Each row is a point on a landscape with many valleys, with its height.
A ball rolls from a point to the lowest of its 4 nearest points, and stops where none of them is lower. Distance is the straight distance between rows; heights are no part of it.
kuz: [ 45  23 -17 -19  26  -4  49  18 -23   0 -47  21  14]  height 27
dumu: [ 29 -61 -73  34  32 -11  27 -21  23  -5 -27 -53 -21]  height 357
reses: [ -6  11  17 -40 -44   0 -60 -10 -29   2  12 -47 -16]  height 243
bam: [ 51  12 -26 -36  -4   8  31  11 -35   6 -28   2  15]  height 151
Difa: [ 57   5 -25 -11   3  -4  47   4 -18   5 -37 -11  24]  height 111
did: [-12 -21  34  -6  11  16  26  13   8 -10  10  99 -22]  height 182
mefe: [-52  36  24 -14   1   5 -65   4   9 -23  38 -31 -19]  height 251
kav: [-10  16  10 -50  -5  32 -40  -6 -19   7   9   7 -16]  height 246
gamoz: [ 46 -28 -30  27  35 -35  53  -4   3   9 -48 -29  12]  height 288
Famom: [-33  23  21 -45 -15  15 -53  -4 -13  -2  23 -19 -12]  height 119
tez: [ 23  19  -1 -51 -11  32  -3   6 -33   2  -8  29  -8]  height 153
Meb: [-46  -1  64   5 -13 -14  18   5  42   8  38  64   5]  height 538
petu: [-43  62   2  52 -25  -2 -25  21  18 -44  66 -49 -13]  height 49
Tosi: [-56  41  26  56 -14   4 -25  15  26 -15  62 -10  -3]  height 156
Roki: [  7   6   9 -50 -42  11 -34  -1 -27  12   6 -23   6]  height 329
fomom: [-56  12  26  -5   9  16 -33   1  19 -11  50  16 -12]  height 239
Mula: [-26   9  10 -42 -12  21 -31  -6  -7  -1  16  31 -13]  height 245
rufot: [ 35  -8 -15 -31 -43   8 -17 -12 -34  18  -9 -22  15]  height 388
lis: [-45  28  16 -31  -5  12 -51  -4   6 -11  32 -19 -19]  height 201
Vigiz: [ 54   1 -18 -33 -16  14  18   1 -27  11 -27  -1  19]  height 174
nam: [ 54 -24 -39  -2 -44   8   3 -24 -27  13  -8 -34  20]  height 375
Kemum: [-42  20  24 -22  -1  18 -51  -8  15  -9  34   3 -18]  height 213
koro: [-14  -1  11 -30  -6  31 -12   6  -2  -9   5  63 -17]  height 167
Ved: [ 32   4  -9 -46 -32  19 -12  -5 -31  14 -12   1   6]  height 286
sar: [ 59 -11 -36 -11 -25   4  27 -19 -17  10 -29 -13  26]  height 223
vogud: [ 32 -13   2  24  65 -44  49   8  -8  14 -78 -16  11]  height 208
rira: [-56  30  28  45  -6  -5 -21  12  39 -12  52  15   0]  height 186
mek: [-48  28  50  51 -18 -22  -1  13  44  -1  52  20  17]  height 214
mef: [-60   8  33  12   0  -2 -15   6  32  -9  42  32  -3]  height 216
padar: [-34  32  91  25 -18 -37  45  12  56  30  24  50  44]  height 688
Ketud: [ 23  16  -9 -32  14  36  19  18 -28 -10 -14  69   3]  height 31
Nusoz: [ 44 -38 -53  20 -53   9 -10 -21 -24  14   6 -52  29]  height 359
gimi: [-56   9  61  35  -9 -20   3   9  44   9  47  32  11]  height 309
kuf: [ 35  35 -16  -4  51   8  59  23 -25  -1 -45  52  16]  height 61
Kag: [-58  -1  47   1   2  -3  -8   5  35   3  42  55  -5]  height 116
dapiz: [ 10 -76 -43  40  64 -29  21 -15  15   0 -58 -33 -29]  height 376
pokog: [ 18  14 -15 -36  -5  27  11  13 -26  -2 -15  46  -3]  height 70
tabop: [ 42 -48 -60  27  12 -15  42 -24  13  -2 -20 -38  15]  height 334
feguk: [-54  47   8  38  -6   3 -32   8  19 -20  56 -25  -1]  height 141
Mepi: [ 14 -61  24  27  91 -47  17  -2  -1  35 -97   2  -6]  height 168
nek: [ 40  -6 -18  12  48 -33  64  -6  -2   4 -63 -21  17]  height 238
Kif: [  1  -1   6 -18  11  22  37  24  -8 -19  -5  91 -24]  height 112
Bufe: [ 34 -25 -19  -5 -61  -1 -30 -29 -33  12   8 -48  16]  height 314
lub: [-38  61  13  86 -50  -3 -10  30  10 -28  59 -26  -8]  height 120
fugaf: [ 39 -57 -87  37 -10   4  11 -32  15  -2  -8 -47  16]  height 370
Gora: [ 28 -21  16  13  92 -46  47   8  -1  21 -82 -11  13]  height 107
koze: [ 24 -65 -95  30  36  10   1 -21  26  -6 -11 -54 -23]  height 369
pogal: [-44  42   7 -19 -11  -1 -68   1   2 -18  33 -61 -22]  height 313
taber: [ 16 -64 -11  43  66 -41  31  -7   8  17 -67 -25 -15]  height 295
Sagu: [-20  -9  26 -23  -1  23  -1   6   8 -11  18  76 -11]  height 210
Pugo: [ 18 -10   7 -26 -62   1 -50 -19 -38  10   5 -55 -15]  height 284

Two balls start at each pair of points below. Name the first point that both come to, or write -.
Sagu and Ved: Ketud
rufot and koro: Ketud
Vigiz and nam: Difa

Call two points neighbours if one is among the 4 nearest of the other. Go from one point of each pair to the other, from neighbour to neighbour, staying as low as possible. Name the highest point that can't be avoided.
Gora and kuz: nek
Kag and petu: mef
Famom and Kag: fomom
Ketud and kuz: kuf
